The views of a scene show one set of named points, each view turned or mirrored, and shifted as a whole, with a little noise and some points left out.

Scene 1
View 1
q636: [-10  31   8  16  42 -43  15  -2   2 -48   8   2  38  23   5   6 -14  -9
  -4  -6   6  -6  -9 -16  49  -1   4 -15 -22  13 -26 -25   5  -5 -13  42
  20   5  21 -15  25  -8  -5  -2  -4  -5  23 -46  -2]
q214: [-32  53  -1  26  25 -43 -32   2 -63  16  -7  37  21 -18   5  -2  11 -21
  25 -22 -29  31  17 -30  49   2 -22  56 -23  15 -37  -2  87   2  39  12
 -19 -23 -14   8 -30  52   3 -28  -5 -15  12 -17  -1]
q178: [ -3  36   1  20  15 -51  12 -25 -34 -19   6  29   7  -2   6  14   6 -18
 -10 -18  12  21  15 -20  67  22   4   7  -8  25 -17 -17  55  14  23  27
  -2  12  -7  10   0  22   6 -27  -9 -21   2 -43   8]
q470: [-23  46   8   3  19 -39 -10  20 -21 -21  14  -1  48  29  -2 -11 -11   2
  13 -12  -5 -10 -21 -14  25  -6 -12  10 -13  16 -44 -12  16   0   7  11
  13 -10  21  -7   9  11  -3   7  10   6  17 -25  -7]
q524: [-22  69  -5   1 -26 -47 -32  17 -76  25  16  21  30   7 -10 -21  -1  10
  22 -29  -5   5 -16 -14  19   4 -24  46   0  24 -57   2  60  25  56 -25
  -9 -16 -14  15 -28  44   3 -10   5   7  12  -7 -14]
q620: [  3  47   6 -14 -26 -45  10   4 -21 -27  33  -6  38  33  -7  -6 -21  20
 -10 -19  30 -22 -30   2  17  19   8 -14   8  31 -36 -19 -10  22  22  -8
  13   8  11   5  26   5  -2   0  10  17   8 -27   1]
q150: [  2  29  20  -5  21 -37  28 -13  16 -60  18  -2  33  31   3  13 -15  -4
 -16  -8  19 -13  -7  -5  36  24  23 -28  -1  25 -13 -31 -17   3 -10  21
  13  10  26  -1  48  -6   0  -4  13   7  -2 -45  19]
q337: [-30  46   1   5  22 -41 -17  26 -27 -16  12   1  50  23  -3 -14 -13   5
  19 -12 -13 -11 -23 -15  23 -14 -17  16 -22  12 -49 -13  15  -2   8  12
  12 -14  16 -12   6   9  -7   6   6   8  30 -21 -12]
q387: [ -1  27   8  -9 -10 -38  -3 -16 -24 -29  20  25   5 -24   6  14 -21  -6
 -12 -28  10  -8  16  -4  30  53  27  18   3  25 -13 -33  -7   3  41   1
 -28 -25 -19   4  41  33  -1 -42   3  17   7  -4  28]
q647: [ -6  36  -7   5 -10 -49   0   1 -28 -24  25   6  28  11  -1  -4 -24  10
  -6 -20  22 -14 -21  -6  36  12   3  -4  -8  25 -36 -22   4  10  25  13
  11   1  -4  -6  15   9  -4  -9  -6   7  30 -29  -7]
q585: [-13  50  10   4   6 -43   3  -4 -35 -15  12  13  32  19  -1  -2   3  -4
   5 -16   4   5  -6 -14  39   9  -5  11  -5  27 -33 -11  42  14  18   4
   2   4  11  13  -1  24   6  -7   8  -6  -1 -35   5]
q536: [-14  41  15   5  29 -39  13   3  -5 -37  12  -3  49  38  -1  -1  -9  -4
   5  -7   4  -7 -15 -13  35  -3   0 -12 -16  20 -31 -17  11   0 -10  21
  20   5  31  -3  18  -3   0   7   9   1   9 -41   0]
q993: [ -8  39  -3 -10 -24 -44 -18   5 -40 -13  25  16  19 -16  -1  -5 -27  11
   0 -30   8 -17  -3   0  16  34  11  23   0  25 -33 -26  -6   8  50 -10
 -19 -28 -20   0  23  33  -8 -30   3  24  22   3   9]
q161: [  7  31  21  -5  13 -34  21 -26  -6 -45  11  17  16   7   4  19  -5 -15
 -15 -17   9   2  13  -8  40  42  25  -6   4  27  -7 -29  11   6   7  13
 -12   1  12  12  36  16   7 -25  13   1 -17 -36  31]
View 2
q150: [  6   2  -4  17   1  34 -19 -19 -48 -24  10  -5 -34  -3 -16   0 -19 -32
 -14 -10  -2  16  -4 -34 -17  23  32  32 -14 -24 -38  -8  22  -1   2  64
  -7 -22 -33 -21  26  26 -17 -12   5 -12  19 -22  -3]
q337: [ 13  24  36 -45   1  26  -3   4  -7 -35  37 -20 -33   3 -15 -22  -6  -7
  47  -7 -11  -4 -13 -23   7 -20  30  28  10   1 -15  38  16 -14   4   4
 -36  23   3 -28  46  12  -2 -41  22 -27  19 -46  10]
q387: [ 20   5  -4 -23 -13  20 -17 -15 -34  -9   4  -3 -16 -17 -12 -28   9  -3
  18  -5  20 -12  15 -46  -2  41   9 -18  -9   8 -12   7  18  31  18   4
 -17 -22  20 -39  27   4 -46  15 -15  -4 -40 -42 -15]
q636: [ 14  13   7 -14   1  33  -2  -6 -31 -34  18  -9 -30  -3 -14   1 -26 -15
  15  -9  -6  17   8 -25  -4  -7  54  36  -1  -5 -38   6  12  -5  -3  61
 -30  11 -14 -26  41  18  -4 -30  11 -21  29 -28   9]
q585: [ 15  11  19 -32   4  28 -11 -13 -29 -31  21 -16 -39 -12  -9 -16 -16  -3
  40 -18  -9  -2  -3   3   2   2  21  19   4  18 -14   9   2  -6  18   0
 -32  37 -11 -27  24  11 -39  -6   3  -5   0 -27   4]
q214: [ 20  21  23 -78  17  14  13  19  -9 -36  34 -16 -34 -14 -10 -40 -15  17
  73 -39  16  -6  18  16  13 -10  33  19  25  55 -14  17  -2   3  29 -23
 -64  75  46 -45  18  -6 -38  12 -17 -12 -39 -43  28]
q470: [  7  20  32 -32   9  26  -5   1 -14 -38  37 -16 -39   3 -16 -22  -9 -14
  31 -16  -8   0 -17 -17   0 -12  25  31   6  -5 -21  24  20 -16   8  12
 -31  17  -8 -22  36  17  -8 -31  18 -23  17 -39  13]
q993: [ 21  11  19 -40 -17  19 -19 -14 -21 -10  12  -7 -21 -15 -12 -35  17   4
  39   1   5 -25   1 -38   8  24  -6 -24  -6  10   3  28  15  23  18 -30
 -20  -9  18 -36  35   3 -45  -4  -1  -8 -35 -48 -16]
q178: [ 24   7   2 -27   4  29  -7 -17 -41 -29   5  -9 -33 -24  -6  -8 -28   5
  38 -21  -2   8  19   5   3  12  38  14   1  33 -24  -6  -9   8  18  17
 -35  42  -4 -34  19   2 -52  13 -14   3 -12 -20   4]
q647: [ 28  10  18 -27 -16  34 -13 -21 -29 -21  10 -10 -21 -14  -8  -9  -8  -1
  38  10 -19  -5   7 -29   6   0  29   2  -3   5 -12  26   1   8   2  10
 -20   6 -10 -29  51   7 -28 -27  17 -10  15 -30 -13]
q536: [  7  15  21 -14  10  32  -8  -8 -26 -38  29 -16 -41  -1 -13  -6 -20 -19
  18 -12 -13  11 -14 -15  -2  -6  33  39   0  -8 -28  12  14 -15   6  36
 -27  15 -22 -19  32  21 -10 -30  16 -16  28 -30   8]
View 3
q150: [-12  -5 -22 -20  -2  -2  30  -6  25 -24  -3   1  28  43   9  21 -23 -22
  44   9 -47 -26  -5  31 -56  24  23 -43 -29  55   2  17  32  32   0  -8
  15  -6  22  -7 -14  11  -5   1 -10   2 -10  16 -35]
q524: [-16   5   5  -8 -16  68   6  17 -44 -53   8  19   0 -11  16   6  42 -24
 -22  16  60  -5 -29  17  18 -12  68  30  11   6   2  28  31 -34  -1  -4
 -13 -21   6 -14   0 -25   6 -25 -11  17 -42 -22  10]
q337: [-16  24   1  -5 -15  30  26  12  -6 -30  10  -8  11   9  12  26  20 -30
  18 -10  -2 -25 -25  19 -24   3  47  40 -19  35  -8  28  38  -2   3  -8
   0 -13  33   7  31  -1  -2 -26 -29  10 -33  12   4]
q387: [-57 -30   4 -43 -26   7  -1  -1 -24 -28   3  30   0  13  15  11  15   9
  27  13  11   0   3  12 -37  36   6 -48   4   2   9  14  46  17  -1  18
 -37 -34  -5  -8 -39  -9   8 -28   0  16  -2 -17 -37]
q178: [ -4  -8 -26 -10 -28  40  18   4  -6 -45 -13  -6  46  16  27  -5  19 -26
 -15  26  -5   8  11   7  -6  13  36 -27 -17  17 -20  17  20  12   0  -4
  -2 -19  -8  -4 -22 -10  11 -10 -12  24 -14 -12 -44]
q161: [-16 -16 -19 -23 -10   7  21  -6   2 -26 -16   9  40  27  15  14  -1 -17
  17  13 -23 -11   8  27 -37  21  15 -54 -16  28   4  17  32  31   8  10
   0 -17   2 -14 -40   1   4  -5  -8   7  -3 -10 -45]
q585: [ -2   3 -14  -7 -11  40  22   7 -10 -41  -6   2  32  14  17   8  15 -31
  -3  14   4  -9  -9  19 -10   0  48  -5 -12  26  -5  24  25   1   3  -6
   9 -13   9 -11 -10  -7   5 -11 -15  11 -26  -8 -22]
q470: [ -7  18  -1  -3  -7  22  30   9   0 -28  -3  -4  24  16  10  27  13 -33
  15  -8 -10 -27 -21  30 -30  -1  45  22 -19  36  -3  25  36   7   8  -3
  11 -10  29   0  17   5  -5 -17 -26   4 -31   7  -3]
q636: [ -8  15 -18  -8 -21  11  35   5  21 -25   0 -20  39  30  17  16  -3 -31
  29   3 -45 -18  -2  16 -42  19  30  -1 -38  46 -20  23  30  27   0 -13
  11 -14  29  11  13  10   0 -10 -29  16 -18  24 -34]
q993: [-52 -17  11 -34 -20  24   0   6 -33 -34  14  30 -15   4  13  15  20   1
  25  10  28  -9 -17  14 -27  23  28 -13   8  10  10  18  48  -5  -6   4
 -32 -30   9  -8 -14 -11   5 -34  -5  15 -20  -8 -11]
q214: [ -7   9  -1  -4 -37  51  15  20 -37 -43 -21 -14  53 -17  27   7  67 -33
 -46   2  30  13   7  -1  23  -9  41  35  -2 -19 -21  28  30  -2  16  14
 -17 -33  -5   6  -2 -22  15 -34 -34  28 -29 -39 -14]
q647: [-28   0 -10 -18 -24  32  16   5  -4 -39  20   4  -1  18  17   4   2 -12
  29  24  -2 -12 -14  11 -27  21  42  -9 -18  38  -8  18  31  -6 -14 -17
  -9 -17  18  -1   6  -3   3 -19 -10  21 -26  21 -22]
q620: [-22  -6 -10 -21  -1  30  17   1   0 -40  21  24 -12  29  10  13 -15 -13
  39  24   3 -23 -29  31 -37  15  52 -27  -9  53  11  17  33  -7 -14 -19
   5  -5  21 -18  -8  -2  -5  -6   2   4 -27  18 -13]
View 4
q524: [ 28  35  25 -29  12  -1  44  40  13  39  31 -26   7   3 -20 -17 -47  20
 -16  10 -24  -3 -48  40  15   7  11   3  20  -1  17   1 -65  21  42 -17
  23   4  16 -10 -39  -4  -7  18  -1   7 -20  29  15]
q214: [ 26  44   7 -31 -36  13  23  49  26  46  25 -26 -28  19 -25  -9 -40  -1
   2   8 -19  -2 -36  35   1   8   5 -10  37   7  24  16 -52  26  66  -3
   6  19  21 -15 -29  -1  -3 -11   7 -22   7   2  23]
q536: [-19  51  30 -16 -10  26  -9 -10  16   0   5   7 -20  16  15 -19 -12 -19
   0  30   5  -3 -11  15  -2  15  18   6 -24 -24 -26  -3  14  37   1  18
 -11 -13   6  -9 -52 -38  11  -1 -24   4  28  14  -3]
q470: [-25  50  34  -8   2  28   6  -2  14  16  10  -8 -16  12   9 -16 -24 -10
  -9  30  -2  -2 -12  14   2   8  22   1 -14 -19 -12  -1  -9  39  13  18
  -7  -5  11  -9 -45 -22   9   4 -22   4  17   6   3]
q337: [-19  54  40  -1   7  21  11  14  11  31  14  -9 -22  13   5 -24 -28  -8
 -17  27  -5  -7  -9  20   9   6  24   8 -13 -23  -9   4 -28  46  17  19
  -7  -8  11 -12 -44 -21  18  10 -15   4  16   2   5]
q993: [ -6  12   2 -32  19   7  32  38  15  16   2  -4  -1  -3   0 -32  -6   8
 -21   7  35 -23 -23  36  28 -35  19   1 -34   3  12   9 -30  12  20 -10
  18   4  14  12 -23 -17  -3 -20  15   3 -26  22  15]
q647: [  7  30  22 -22   5  10  15  24   9   9  11  18 -17   3  12 -37  -5  -8
 -11  11  15 -15 -20  36  19  -5  22  17 -39 -12 -18  13 -11  27   5   2
   1 -21   1   4 -43 -36  18  -7  -3   9   1  23   2]
q636: [-15  51  21 -15 -24  30 -17   3  15  -1   1  20 -38  18  19 -29   2 -32
   6  26  13  -9  -2  19   0   9  22  10 -33 -19 -31  12  20  41   3  25
 -18 -19   2  -8 -48 -44  25 -16 -14  -3  37   4  -1]
q161: [-10  18 -12 -52 -30  24  -9  -2  28 -23 -10  13 -12   8  11 -15  13 -21
  15  18  33  -7 -23  24  -3  -7   7 -15 -29  -1 -15  -1  35   3  12  -2
   4   4  11   3 -36 -36 -12 -38   0  -8   7  28   7]
q620: [ -4  26  28 -27  31   7  19  -3   7 -10  10  12  15  -3  17 -26 -11   9
 -17  22  13  -8 -31  30  17   2  20  17 -46 -15 -21 -11  -2  16 -11  -8
  13 -24   0   4 -52 -36   1  12 -17  29 -14  44  -6]

Which points are out of place in each view (at most two, in the order of its rows)? Write - if all are in place.
view 1 | q178, q470
view 2 | q150, q993
view 3 | q387
view 4 | q214, q620

Scene 2
View 1
q680: [-29  58 -36 -15  14 -21  34  15  -7  13  -9  44   0  -1 -37  43  20 -19
  -9  16   3 -36 -64  -6  38  24  35  -9 -25  13  51   8  33   9 -19 -36
  27 -19  -5  18  11  19   6  -4   5 -18  40 -25  -5]
q341: [-51  15 -15 -33  -3  -5  37 -40  13   1   9  41  31  13  33  33   1 -23
 -20  13   9  13 -29 -17  39  19  10  -9  20   5  20  -8  32  -9  47 -32
 -13 -30  -1  25  -9 -18 -10  29 -14  -6  10 -27  14]
q965: [-36  23 -12 -36 -13   9  47 -36  18  -6 -24  32  -1  -8  14  49  -4   4
  -8  21  -5  31 -45   3  49 -11  14  -7 -26   0  16   2  26  15  26 -21
 -14 -16 -16  -1   1  -2  -7  -3  -3 -20   6  -3  19]
q649: [-48  32 -25 -36  -1 -11  48 -24   1  10  -5  40  12   5   7  43  -8  -2
 -16  15   6  24 -38 -14  45  19  13  -3 -10   3  29  -1  24   5  32 -41
  -3 -37   1  10  -6  -6   2  22  -1 -17  29 -18  11]
q778: [-22  -4  -8 -28  -9   9  17 -46  -2  -8 -11  31  27  21  37  23  16  11
  -2  24  -5  59 -18  -3  18  21 -15 -22  27 -13   2 -19  27  -1  64 -10
  -7 -40  29   8 -21 -26   2  15   3  -6  12  -1  28]
q583: [-41 -13  -2 -41  -8  14  17 -68   5   4   8  33  35  18  56  22  -5  22
 -14   5   3  71   2  -2  31  12 -21 -10  23 -16 -10 -15  21  -5  95 -21
 -24 -44  20  11 -31 -34   7  47  -6   5   9 -15  35]
q438: [ -6   0  -6 -10  -1  15  -3 -31   3  -8 -14  30  19  15  19  21  41   1
   7  23 -10  24 -28  12  10   9  -7 -32  23  -9   2 -14  34   2  35   7
   5 -16  20  16 -12 -16   1  -5   2  -3   4  -5  24]
q587: [-23  -6  -7 -27  -4  13   5 -45  -4   1  -2  32  29  23  36  17  17  20
  -5  13  -6  57  -9   2  17  21 -17 -21  26 -15  -4 -15  25  -2  71 -11
  -5 -40  32  10 -25 -28  11  25   3   0  17  -7  29]
q295: [-32  10 -12 -25   6   4   4 -35   0  15  11  40  30  13  21  21  14   6
 -13   2   4  21 -15   0  29  15  -1 -12  12  -7   8  -5  27  -5  55 -21
  -2 -33  14  20 -18 -15   8  31  -2   3  18 -27  21]
q871: [-29  10 -10 -18  -5   9  22 -35  22 -15  -6  34  22  12  30  28  25 -34
  -3  28   0   2 -39  -5  24   7   7 -24  25   5  16 -12  37  -4  25  -6
  -8 -10  -2  23  -5 -14 -18  -4 -10 -10  -7 -15  14]
q517: [-23  20 -12 -29   3   9  10 -29  -2  15  -9  34  10  -2   1  30   9  28
  -7   1  -4  29 -26  16  38  -3   6  -9 -24 -12   7   2  22   9  39 -15
   0 -25   3   4 -12   0  16  17   4  -4  21 -12  23]
q665: [-41  26 -20 -40   0  -2  32 -32  -4  14  -2  38  13   2   8  38  -9  18
 -17   6   2  33 -29  -2  47   8  10  -2 -20  -5  17   2  22   8  43 -36
  -4 -35   0   6  -9  -5  11  27  -1  -9  27 -19  20]
q32: [-11  15 -13 -11   6   7  -2 -20   0   4  -7  34  16  11   3  21  39  -2
  -1  14  -3   1 -32  13  20  11   8 -23   8  -5  11  -5  31   3  25  -5
  12 -14  13  18  -7  -4   7   0   1  -2  16 -17  16]
q296: [-15  42 -19 -27  18   5  -2  -9 -21  40 -10  37  -3 -12 -37  28   6  63
 -11 -15  -4  19 -27  27  47 -11  18   2 -65 -19  10  18  14  21  27 -22
  17 -27   2  -4  -9  20  41  21  13  -1  47 -18  21]
q211: [-54  37 -22 -40   4  -8  41 -29   8  21   7  43  15  -6   5  40 -15  -1
 -26  -1  11   8 -38  -8  57   3  24   6 -28   4  27   9  24   3  31 -46
  -9 -25 -17  15  -5   3   4  33  -8 -10  23 -31  11]
View 2
q871: [-34 -32  16  21  10  26  26  21 -16  19  56  17 -37 -39 -33 -14 -21  17
 -23 -16 -13  -3 -23  52   3  12   0  -7 -20   9   3  -2  50   3 -31  13
   7   0   6   3  -5  10  -9 -23 -15  16   8  -5   8]
q295: [-41 -11  19  18   1  32  35  27  -2  -7  33  -3 -36 -54 -41 -12   2   4
  -6 -18   7   2 -18  35 -21  37  -9 -40 -33  24  30  20  33   7 -28 -20
  28 -12  37   1  -3  14 -19 -29 -11  20   3 -16  -4]
q296: [-32   4   8  17  26  29  36   4  -5 -54  -9 -30  12 -41 -29   0  -9 -22
   2 -51  -5  45 -27 -16 -42  58   8 -34 -30  28  25   6 -33  29 -18 -19
  29  -4  52 -14 -12  13  14 -17 -14 -15 -36  -1 -49]
q211: [-36 -10  37  29  13  35  18  -2 -17 -27  34 -14  -7 -16 -24 -17   1  16
  -5 -46  -2  -4 -13   5 -41  43   8 -37 -22  19   4   6  39   2  -4 -11
  42 -22  22  -4 -24  17  25 -12 -13  -1   7 -25 -14]
q665: [-29 -10  27  22   6  46  22  20  -7 -20  24 -15 -14 -26 -31   1  -4  12
  -3 -41   5   7 -20   7 -41  43   9 -38 -27  18  18   2  33   4 -11 -11
  32 -11  39  -8 -12   8   1 -26  -6  -2   4 -18 -18]
q438: [-32 -26   0   9  10  27  39  36  -2  17  36  12 -39 -65 -43  -1 -19   0
 -18  -8  -6  16 -30  50   6  17  -6 -11 -29  12  22   0  21  15 -47   7
  -1  11  30  -2   8   2 -34 -33 -13  16  -8   8  -7]
q649: [-31 -16  35  21   6  45  15  18 -10 -16  37 -10 -14 -27 -39   4 -12  25
  -7 -45  -1  -5 -14   7 -37  35  18 -30 -32  18  13 -11  46   6  -6  -8
  34 -19  22  -2 -25   9  11 -21 -18  -4  11 -18  -6]
q583: [-32 -11  24  21 -20  59  30  47  14  18  36  -6 -54 -42 -31   0  12  11
   1  -8  38  -8 -23  38 -36  38 -12 -55 -27  16  41  32  60 -14 -33 -23
  31   7  66  -7  20   0 -58 -44  21  25  20 -28 -13]
q587: [-31 -15  11  10 -12  49  38  51  12  15  30  -1 -48 -63 -46   9  -4   5
  -5  -9  21   3 -25  37 -21  32  -6 -41 -36  16  42  15  39   3 -39 -15
  15   5  56  -5  11   0 -49 -44   2  20   5  -9  -9]
q341: [-39 -19  33  26  -2  36  20  15 -12   3  52   3 -36 -33 -35 -15  -4  25
 -13 -25   3 -18 -13  36 -23  27  -1 -34 -28  19  12  10  66  -4 -18  -9
  31 -20  17   3 -14  16  -1 -24 -12  17  20 -26   7]
q965: [-18 -20  22  26  17  45  16  11 -14  -5  38  -3  -8  -4 -14   1 -19  17
 -11 -40  -5   8 -30  11 -30  27  14 -12 -10   3  -8 -11  35   0 -18  16
  17  10  25 -15  -2  -2   3 -24   2  -9   4 -10 -22]
q517: [-29  -9  11  18  15  37  34  16  -5 -16  20 -11 -13 -38 -28  -3 -10  -4
  -6 -32   0  22 -26  13 -27  40   2 -29 -25  17  18   7   7  13 -27  -6
  22   1  43 -11   0   6 -10 -24  -5   0 -12  -6 -29]
q32: [-39 -20   4  13  18  19  36  24 -11  -3  31   5 -29 -62 -42  -8 -18  -3
 -19 -18 -16  17 -26  40  -1  25  -2 -14 -32  17  18  -2  12  20 -36   1
   9  -1  19  -3  -5  12  -9 -24 -24  11 -13   7  -6]
q778: [-25 -20  18  13 -10  52  29  49   7  18  40   1 -47 -51 -45  11  -9  18
  -7 -13  18  -3 -24  35 -21  26   0 -34 -35  12  34   4  50  -1 -32  -8
  16   2  46  -2   4  -1 -43 -42   2  15  14 -10  -4]
View 3
q341: [-31 -25  34 -16  41 -16 -14 -33 -22   8 -33  -4   9  23   5 -10 -23  -5
 -26  32  -5 -21 -25 -50 -11  -9   4  -2 -22  -8 -25  14  41 -10   1  -9
  13 -11  32  25 -34  17  23  10  -3 -22 -28  10 -12]
q32: [-43 -12   2   2  26   1 -24 -31 -19  27 -16  -9  -8  14   8  38 -21  -2
 -13  26  10 -13 -24 -27 -14  -2 -27  11  -2 -40  -6   6  45  16 -23  -5
  -8 -19  11  14 -16   2  19   8 -17  -9   5   6 -34]
q665: [-30 -13  17  10  38 -12  -8 -19  -7   9 -23 -14  15  19  16  15 -14   2
 -14  58   0 -16 -35 -52 -26 -13   7   4 -36 -20  -9  -3  38  -9 -13 -30
  11 -29   9  12  -2  11  20  24  11 -15 -14  12  14]
q965: [ -9 -15   5 -12  53 -16 -24 -39 -23   6 -32 -11   6  28  17  27 -21  19
  -9  61   1 -39 -40 -47 -18   9  -9   3 -23  -3   2  -2  52 -11   0 -45
   9 -20  -9  -5  -2   2  14  35  16  -6 -15   7 -16]
q438: [-50 -29   9 -11  27  -7 -30 -26 -27  30 -11  -5 -15   6  13  48 -14  -4
  -5  32   9 -30 -23 -16  -9  11 -22   7  11 -30   6  16  58  23 -20  10
  -8 -20  26  12 -24  -9  20  15 -15 -17   0   1 -37]
q649: [-27 -11  17   0  42 -11  -1 -30 -11   2 -34  -5  21  22  12  10 -26  -3
 -32  52  -4 -13 -33 -59 -25  -7   4  -1 -36 -19 -17  -3  40  -9  -8 -41
  11 -14   6  13 -20   9  13  17  14 -12 -17  21   1]
q871: [-27 -24  11 -26  40  -9 -31 -45 -35  17 -31   0  -5  22   4  17 -30   4
 -21  21   2 -33 -24 -34  -1  12 -22   3   1 -12 -12  17  55   2   0  -6
   0  -5  20  15 -37   4  17  11 -13 -14 -16   6 -48]
q517: [-37 -10   7  11  31 -11 -21 -17  -8  18 -15 -20  -1  15  21  37 -10   6
   1  55   8 -20 -34 -35 -24  -8  -7  11 -21 -32   4   0  39   1 -22 -19
   5 -39   4   6  11   6  23  26   1 -10   0   3   0]
q680: [-15  18 -23  17  26  17  -1 -51 -13  10 -42  -8  17  26   0  21 -44  -1
 -54  24   4  20 -27 -66 -37 -10 -39  17 -34 -54 -31 -17  26   4 -23 -64
  -8   1 -30   7 -18  10   0  -6  -3  21   8  38 -37]
View 4
q871: [-24 -36   3 -42   2  -3   2 -20  22 -13   9  18 -20  21  -2  -9 -12   9
 -18  19  30  -5  -6 -15 -20  -8  20   8 -23  46  12   1  -8 -18 -10 -23
  -6  12  -5  35  17  -4  34  -8 -40   8 -37   5 -16]
q583: [-56 -22  28   1   4   7  16 -48 -28  15  18 -29 -29  28  31  31  -4  -5
 -41  44  46  16  34  17  -9 -26  46  -8 -18   8  31 -49   7 -43 -17 -40
   3 -13 -14  22 -33 -12  13 -11 -65 -29 -55   7 -20]
q295: [-36 -25  28 -20  14  -7  12 -26 -16  25  12  -2 -34  15  22  12 -10  -4
  -8  31  26  -3  15  -2 -27 -13  30 -12 -24  13   6 -17  -7 -30 -16 -23
 -15  -8 -15  25  -2  -5  39   3 -52 -19 -40  -8 -27]
q211: [-20   5  43 -17  14  -5  -2 -50  -8  20   6   2 -18  25 -23  -7  -5  11
  -7  11   3  -9  11   3 -48 -18  12 -46 -38   1   1  24 -22 -34 -14  -4
   7  -8 -31  28  -1  -9  51  -4 -52  -1 -53 -44 -31]
q296: [-30  36  31  -5  15  -3  25 -25 -23  65 -24   0 -57 -15  -1 -12  -3  -1
  34   1 -24  12  -7   8 -32   7  -5 -69 -20 -12  -8  -3 -46 -22 -20  36
 -39 -27  -9  51   3  -1  52  39 -44 -28 -19 -50 -25]
q649: [-23   1  41 -19   2  -7   1 -38  -8  10  -4   5 -27  41  -7   0  -5   7
 -14   2  23  -1   2  -2 -48 -20  22 -44 -38   8   4  14 -18 -48 -15  -2
   3  -3 -24  32  10  -8  41  -5 -53  10 -44 -25 -20]
q438: [-36 -33  -3 -33  -1   0  19  -6   8   7  -3   9 -42   8  24   3 -12  -2
  -9  21  32  10  -8  -9  -7   1  25   8  -9  39  12 -30 -11 -17 -14 -17
 -32   4   8  44  10   0  26  10 -40 -11 -19  16 -10]
q341: [-27 -29  35 -29   9  -9  -3 -38  -1   2  16   7 -16  36   1   6 -10   5
 -23  24  33 -13  15  -5 -39 -21  32 -13 -35  21   7   8  -3 -38 -12 -31
   6   4 -27  22   5  -7  40 -15 -52   4 -52 -13 -28]
q778: [-46 -25  15 -12  -4   1  18 -25 -13   6   0  -8 -36  30  33  20  -5  -3
 -30  23  48  18   8   1 -14 -14  41  -5 -16  27  22 -41   0 -42 -17 -22
 -14  -5  -4  35  -5  -7  14  -2 -54 -12 -34  19  -9]
q587: [-49 -24  18 -13  -1   1  21 -21 -21  18   4 -11 -41  23  41  25  -8  -8
 -24  32  46  17  16   4 -15 -14  44  -4 -15  17  20 -46   1 -39 -19 -26
 -19  -8  -5  31 -11  -5  17   2 -55 -23 -33  16 -13]
q32: [-27 -25   7 -34   6  -7  14  -7   5  17  -2  15 -39   5  14  -2 -12   1
   5  16  17  -1  -9 -13 -21   2  18  -5 -17  30   0 -11 -15 -15 -14  -7
 -32   0  -1  39  17   0  41  12 -37 -10 -20  -1 -20]
q680: [  0  -2  36 -43  10 -23  -3  -8   9  18 -16  43 -33  22 -16 -24 -10   9
  27 -20  -4 -19 -24 -26 -63  -1   1 -49 -41  17 -24  43 -35 -28 -15  23
 -24   3 -23  43  51   3  69  14 -33  23 -20 -39 -25]

Which points are out of place in each view (at most two, in the order of its rows)? Write - if all are in place.
view 1 | -
view 2 | q778
view 3 | -
view 4 | q296
